Each row is a point on a landscape with many valleys, with its height.
From any point a ball rolls to the lowest of the 2 points nearest to it. It stops when none of these is lower. Distance is the straight distance between rows; heights are no part of it.
vit: [ 11   4  -1  10 -15   7  -9  -6 -13  -1 -10 -20  14  -3  -9   6 -33 -12
   8   1]  h=5.71
fibop: [-11  25  11 -11   1  -7  -9 -10   2   5  14  15 -18   5  -1  14 -18  26
   4  -9]  h=5.31
gud: [  6  26  -3  -8  -9 -14 -10   3  15   6  -1  16 -16  17   0  13  10  15
 -14   4]  h=5.64
rov: [  5   7   2   5  -6  13   2  -3 -10 -13   3  -3  10  -9  13 -19 -10 -22
  -2  12]  h=7.27
zov: [ -9   3   3  -5  12   8  15   4 -10   7   4  31  -6  11  10  -4   7   5
  15   8]  h=2.65
Zisa: [ -4  -1  -4   3  -6   8   4   3  -3  20 -11  25  -1  20  -7  17 -10   2
  14   3]  h=2.09
zumur: [ 17  16 -23  -3 -15   3 -18   9  -9   1 -18  16  -4  19  -8  11  -7 -13
  -6   1]  h=7.84
mov: [ 19  -9 -24   4  -3  -5   3  25 -11  11 -29  14   0  18 -10  14   7  -8
   8   5]  h=3.56
Zomef: [ 12  17 -17  -7  23 -11  -6  -2  -6 -17   5  -3  -9   8  10   2  28  -9
 -10  -4]  h=4.99
zufi: [  0  -5  11  -6 -14  -4 -10 -12  13  -6   4 -12  -7   6  -4  -7 -11   2
 -17  -7]  h=7.98
kip: [ -4 -21 -11   8  -7   3   9  12   2  27 -21   9   1   8  -8  23   6   9
  18   7]  h=2.83
Liv: [ 15  16 -10  -9   9 -11  -9  -3   1 -15   2   5 -11  16   5   3  25 -10
 -18   4]  h=5.19
Bemi: [  6  -4  -6   5 -11   3   2  -1  -1   6 -12   3   6   9  -2  -4  -8  -9
   1   4]  h=4.84
Roras: [  9  22 -18   6 -12  16 -10  13 -23   5 -11  17  11  -3   5   0  -8 -23
   6  -1]  h=7.36
Doso: [ -5  -2   3  -3  23   4  20   3  -9  -2   6  20   0   3  10 -11  12   5
  10   6]  h=3.07
vipo: [  0   0   7  -2   4   5   8  -3  -6  -7   6   7   0  -3  11 -20  -3  -1
   0   2]  h=4.22
sus: [ 10   7 -10   5 -15   2 -11  -1  -7  10 -14   0   5   7  -5   7 -17  -9
   6  -3]  h=5.11
fis: [ -6  -9   4   3  -9  -5  -5  -4   6 -16   2 -28   5 -13   2 -11   8 -18
 -13   6]  h=1.78
Vem: [ 11  15 -19  -3 -13   9 -13   1 -14  -8  -8   3   4   1   8  -5   0 -29
  -2   7]  h=6.68
Viv: [ -7 -27  12   0  -6  -8   1  -2  21   5   2 -14   1   3 -10  -2  12   9
 -11  -8]  h=2.27
zun: [-11 -12  22   7  -8  13  10  -2   4   6   9  -4   8 -16   1  -5 -17   2
   5  -1]  h=5.97
Diro: [ -5 -23  16   0   6  -5   8   2  12  -4   8 -14   5  -8  -3 -11  16   7
 -10  -6]  h=2.58
fofa: [ -2  -6  -4   9   2 -16  -8   0  10  11   0 -17   5  -4   0   7  33  -3
  -3  -5]  h=5.30
monud: [ 18  -9 -17  11  -5   0   6  26 -13   1 -25  -6  11  -1  -2   5  -5 -20
  12  16]  h=6.76
deni: [  0  -9   9 -14   5  -2   2  -5   6 -25   9 -13  -6  -4   0 -23  -3   5
 -16  -7]  h=7.79
vure: [-7  7  4 -3 -3  5  3  1  1 16  0 31 -8 22 -1 12 -3  7  9  5]  h=1.62
tusa: [  1   1 -11   9  -1 -12 -12   0   5  -1  -7 -24   6  -2   1   9  33 -21
  -7  -1]  h=5.14
bop: [  6  14   7   3  -6   3  -6  -9  -6   8  -6  19   4  24 -19  16 -27   4
   7  -1]  h=8.15
bubel: [-17  -6  11   4  -8   5  -1  -4   3  19   8  -3  -3 -18   8   9  -2  14
  11  -4]  h=4.40
Doz: [ -3 -20  18  -7  12   3  18   4   5 -11   6   8   1  10  -3 -18   6   7
  -7  -1]  h=2.14
puleb: [ 0  1  4  0 -4  2  2 -5  1  4  0  9 -2  9  4 -8 -5  0 -1  1]  h=4.58
vave: [  6  16  -5   1  -8   9  -7  -2 -12  -5  -1   3   5  -7  14 -13  -5 -19
   2   5]  h=7.02
pina: [  5 -11  -1   3 -12  16   5  -2  -4 -19  -4 -20  14  -5  -4 -11 -24 -28
  -7  18]  h=6.38
gudod: [  5  -3   8   9 -12  18  -1  -8  -7 -14   0 -19  17  -7  -6  -9 -33 -20
  -4   8]  h=6.19
Rus: [ -4 -28  12  11  -4   5  16   5  12   1  -3  -9  12  -6  -9  -8   5  -5
  -3   5]  h=5.65
Zefu: [ -1 -13  -6   5  -7   5   5   7  -4  25 -18  11  -1  14 -11  25 -13  10
  19   3]  h=2.49
Kod: [ -4   3   0  -4  18   1  14   0  -6 -11   8   3   0 -15   9 -20   1   6
   4  -1]  h=3.80
kun: [-17 -14   7   3  -4  -3  -2  -2   9  18  10  -9  -4 -19   5   9  16  18
   7  -3]  h=4.17
sisu: [-13  -7   5   0   9  -2   6   2   2   8  10  -2  -1 -21   9  -1  13  14
   9   1]  h=3.89
safo: [  4  11 -11  -4  25  -5   7  -4  -8 -20   7 -10   1 -12  11 -14  15  -5
  -4  -3]  h=3.02
Kob: [-18  -4  -3  -8  15  -2   6  -3   3  -2  12  -7  -4 -27   3  -5   2  25
   7  -8]  h=3.47
Bas: [ 14  11 -22  10  -8  13  -1  20 -18  -2 -18  10  12  -6   2  -1  -2 -30
   8  11]  h=7.05
Biz: [  1  -8   5 -10  -2 -16 -11  -8  16 -15   9 -19 -11   5  -3  -8  12   7
 -23  -7]  h=2.82
zokik: [  5  10 -11   4   7  -7  -8   2  -5  -4  -1 -10   3  -5  11   1  32 -18
  -3  -2]  h=4.94
zifus: [ 12   6   5   3  -8   0  -6  -9   0   1 -10   6   1  26 -20  14 -32   4
  -2   1]  h=8.10
panin: [ -3 -20  14   8  -9  12  14   0   5   0  -3  -6  13  -1  -6 -11 -16  -6
  -3   3]  h=5.78
led: [ -1  10 -10   7  16  -9  -3   8  -3  10   7  -4   3 -19  13   7  33  -2
   9  -5]  h=4.29
Tok: [ -4  -5  10  -5  -8  -3  -6  -8   5 -10  10 -18  -3  -9   4 -17  -7   2
 -11  -7]  h=7.90
latov: [ -6 -21   5   6 -12  -5   2  -4  14  13  -4 -11   3   1  -8   0   1   5
  -3  -3]  h=2.05
Rotag: [  3  -5   6 -12   5   4   4  -7  -4 -29   9 -12  -2  -3   6 -24   0 -10
 -16   3]  h=7.67
lader: [-21   3   7  -5  -2   6  -3  -7  -4  16   9  13 -16  -3   8  16  -1  22
  18  -4]  h=4.98
sidur: [ -3   0  -4  -6  16 -13   0  -2   5   4   8   5  -8  -1   5   0  20  17
   1  -5]  h=5.00
mam: [-10  -8  21   0 -10   3   0 -13   8  12   4   6  -3  13 -13  13 -20  15
   0  -7]  h=1.40
kibip: [ 11  25 -14  -3 -16   9 -23  -3 -14  -1  -6   7   0   5   3   1 -13 -20
  -2  -4]  h=6.25
buzu: [  9 -22 -12   8  -6  -5  10  17  -3  18 -24   0   4   9  -9  13   0   2
  14   9]  h=3.11
tadif: [ 11  20 -20   2 -12   9 -15  12 -19   8 -17  22   2  11  -5   9 -11 -14
   3  -6]  h=7.66
lidi: [ -9 -12  21 -13  -5  -5  -2  -4  20   0  11  -4 -12   4  -8  -4  -6  24
 -11 -12]  h=3.38
votar: [  0 -20   0  14  -3  -3  10   3  10  -5  -8 -19  12  -4  -6  -4  13 -15
  -7   7]  h=5.53
dagum: [-2 -1  4 -6  5 -5  3 -3  4  6  5 12 -8  9  4 -5  9 10 -2  0]  h=4.80
diviv: [-14   1  18 -18   5  -3   2  -5  12  -5  14   4 -15   3  -7  -1 -18  30
  -4 -14]  h=3.78
Zopub: [ -6  -6   4   1  24   0  17   4   1 -15  12  -9   7 -26   5 -17   6   6
   2  -2]  h=3.40
dun: [ 18  13 -16  -2 -14  -3 -14   5  -1   2 -18   9  -5  23 -13  17 -18  -3
  -6   2]  h=7.95
rel: [ -3 -14   9  -2  23  -2  14   4   6 -18  12 -16   7 -12   1 -14  16   6
  -7  -9]  h=3.01
dokog: [  9  19 -15  -2  17  -7  -6   5 -11  -4   2   4  -1  -5  13   0  30  -9
   2  -7]  h=4.66
Zuz: [  4  20  -4 -11   8 -19  -5   2  14  -2   5  13 -18  12   1   6  12  23
 -12   2]  h=5.52
Raz: [  2  10   7  -7 -11  -5 -15 -12   7  -1   7  -3 -12   8   1  -2 -13   7
 -12  -8]  h=8.06
gam: [  4 -11  -3  13  -8   9   8   4   1 -12  -7 -13  14 -10  -1 -11 -10 -27
  -2  20]  h=6.52
tato: [-16  15   4 -10   7   3  -1  -7  -7   8  12  16 -15  -1   8   8 -12  22
  16  -7]  h=5.01
Viru: [ -5 -19  25 -10  -1   8  12   1  11  -8   6   7   0  11  -6 -16 -10   8
  -8  -6]  h=1.50
tomad: [-11 -13  11   4 -13   2   0  -8   9  18  -1  -1   1   3  -7   9 -11  11
   3  -6]  h=1.74
tonan: [-10  -1 -14  -6  28 -10   3  -1   1   4  10   4  -4  -7   4  11  27  24
   9  -6]  h=4.86
Nasi: [-16   9  -4 -15  14  -2   4  -7   1  -1  11   8 -14  -9   3  -3 -12  29
   7 -10]  h=4.62
toma: [ -1   4  -5   7   4  -3   1   5  -4  10   1   5   3 -14  11   1  22  -6
   8   1]  h=3.99
pivi: [ -3 -10  -6  16  -7   6   9  11   2  20 -11   4   9 -15  -1  11   3  -6
  16  11]  h=6.41
kon: [  5  -1   7  -7  -2  14   6  -7 -10 -27   9  -7   4  -4  10 -25 -10 -21
 -11  11]  h=7.50
gekaz: [-11   5 -15  -2  28  -5  10  -4   1  -7  11  -6   4 -26   4  -5  11  17
   6  -9]  h=3.00
fas: [ -2 -10  11 -12   0 -14  -6  -4  22 -10  10 -10 -13   4  -8  -8   5  21
 -20 -10]  h=3.08
tino: [ -2  -5  -5  -5  -4 -10 -10  -9   3 -17   1 -28   0  -2   2  -3  20 -23
 -17   5]  h=2.17
zuso: [ -8 -18  23  -5  -7   7   8  -3  13   2   3   8  -1  18 -12  -4 -19  10
  -6  -6]  h=0.80
mar: [  1  29   9  -6  -9  -6 -17 -13   0   9   8  14 -10   9  -2  14 -17  12
   1 -10]  h=5.46
Mol: [ 10  -8 -11  16  -7   5   8  13  -4  -1 -18  -6  14  -7  -1  -2  -4 -22
   8  17]  h=6.65
binir: [  8  32 -10  -7 -17  -2 -29  -2  -6   2  -2  11 -10   6   5   6  -7  -8
  -5 -10]  h=5.84
Lazu: [ -1   9 -15   2  36  -7   9  -1  -2 -12  10 -16   8 -17   7  -3  18   5
  -1 -10]  h=2.52
Pime: [  6  27  -4  -5 -17  -8 -24  -6   6  10   0   8 -12   8   0  13  -8   5
  -8 -10]  h=5.61
temo: [  0   3   2  13  14   0   9   9  -1   0   8   0   6 -24  12  -6  18 -12
   8   9]  h=3.67
teziz: [ -7 -11  19   2 -17   6  -3  -8   9  -5   5 -22   7 -10  -4 -11 -19  -3
  -9  -9]  h=7.99
rigi: [ 14  11  -5  10 -11   6 -14   0 -19   7 -14  -6  12  -1 -12  12 -28  -9
  14  -4]  h=5.43
Sav: [-26 -12  17  -1  -7  10  -1  -8   3  14  11   2 -11  -5   2  17  -6  23
  11  -7]  h=4.68
kezis: [ 19  -1 -25   4  -5   8   2  21 -21  -9 -24   1  10   3  -1   2  -2 -29
   6  17]  h=6.89
Kuzos: [ -5   0  -8   4  23 -10   0   6   0  13  10  -6   3 -11  10  16  37  11
   9  -6]  h=4.54
gorab: [ 10  12  -6  -6  17 -18  -3   0   9  -6   5   8 -11  17   2   5  27  10
 -14  -1]  h=5.38
bufe: [  4   1   7   8 -14   9  -4 -11  -5  -1  -4 -11  12   1  -5  -3 -27  -9
   1   0]  h=5.94
gab: [-15   0   4 -17  14   0   8  -6   6 -11  11   3  -9  -9  -3 -13 -16  28
   0 -14]  h=4.25
vuf: [-13  -9  16  12  -2   7   9   4   6  10  11  -2   4 -29   6  -2  -4   0
  10   7]  h=6.13
dezo: [ -9  -7   6  16  -6  11   9   6   4  17   2   5   8 -22   5   6  -2  -5
  15  11]  h=6.26
Vozu: [ -6 -14  14  -5  21   9  28   6  -5  -9   9  16   3   5   4 -18   8   3
   4   5]  h=2.63
padar: [  9  23   8   3 -10   0 -19 -20 -11   3  -1  12   6  13 -22  16 -27   1
   4  -6]  h=8.22
kodi: [  2 -13  -1  11   3  -7   4   0   8   4  -4 -13   9   1  -2   1  24  -9
  -6   1]  h=5.42
dapog: [ 24   8  -4  -1  -8   0  -7   2  -3  -5 -16   5  -2  33 -19  17 -31   2
  -7  10]  h=8.03
baber: [ 21 -16 -17   3  -4  -9   4  19  -5   9 -30   2  -3  24  -9  11  -2  -1
   8   9]  h=3.35
ropo: [  2   1  -6  -9  -1 -15 -15 -12   7 -16   5 -21  -9   4   2  -2  20  -8
 -20  -1]  h=2.50
pob: [-14   5   5  -7   7   6  11   4  -3   9   6  33 -14  21   4   8   3  13
  14   9]  h=2.13
Nuvib: [  6   9  -3   7  20  -1   7   4  -8 -15   7 -10   5 -16  16 -10  20 -18
   0   6]  h=3.37

Where does a ball stop that starts at each point below?
fibop => fis
mov => vure
vuf => dokog
gud => dokog
tonan => Lazu
teziz => fis
lader => Lazu
vipo => zuso
baber => vure
zufi => fis
vave => fis

Call two points neighbours if one is among the 2 nearest of the other. Go from one point of each pair to the other, from neighbour to neighbour, staying as low as possible. Name the highest point that can't be avoided.
fis / vure => tato
zuso / Lazu => sidur
vure / zuso => Doso
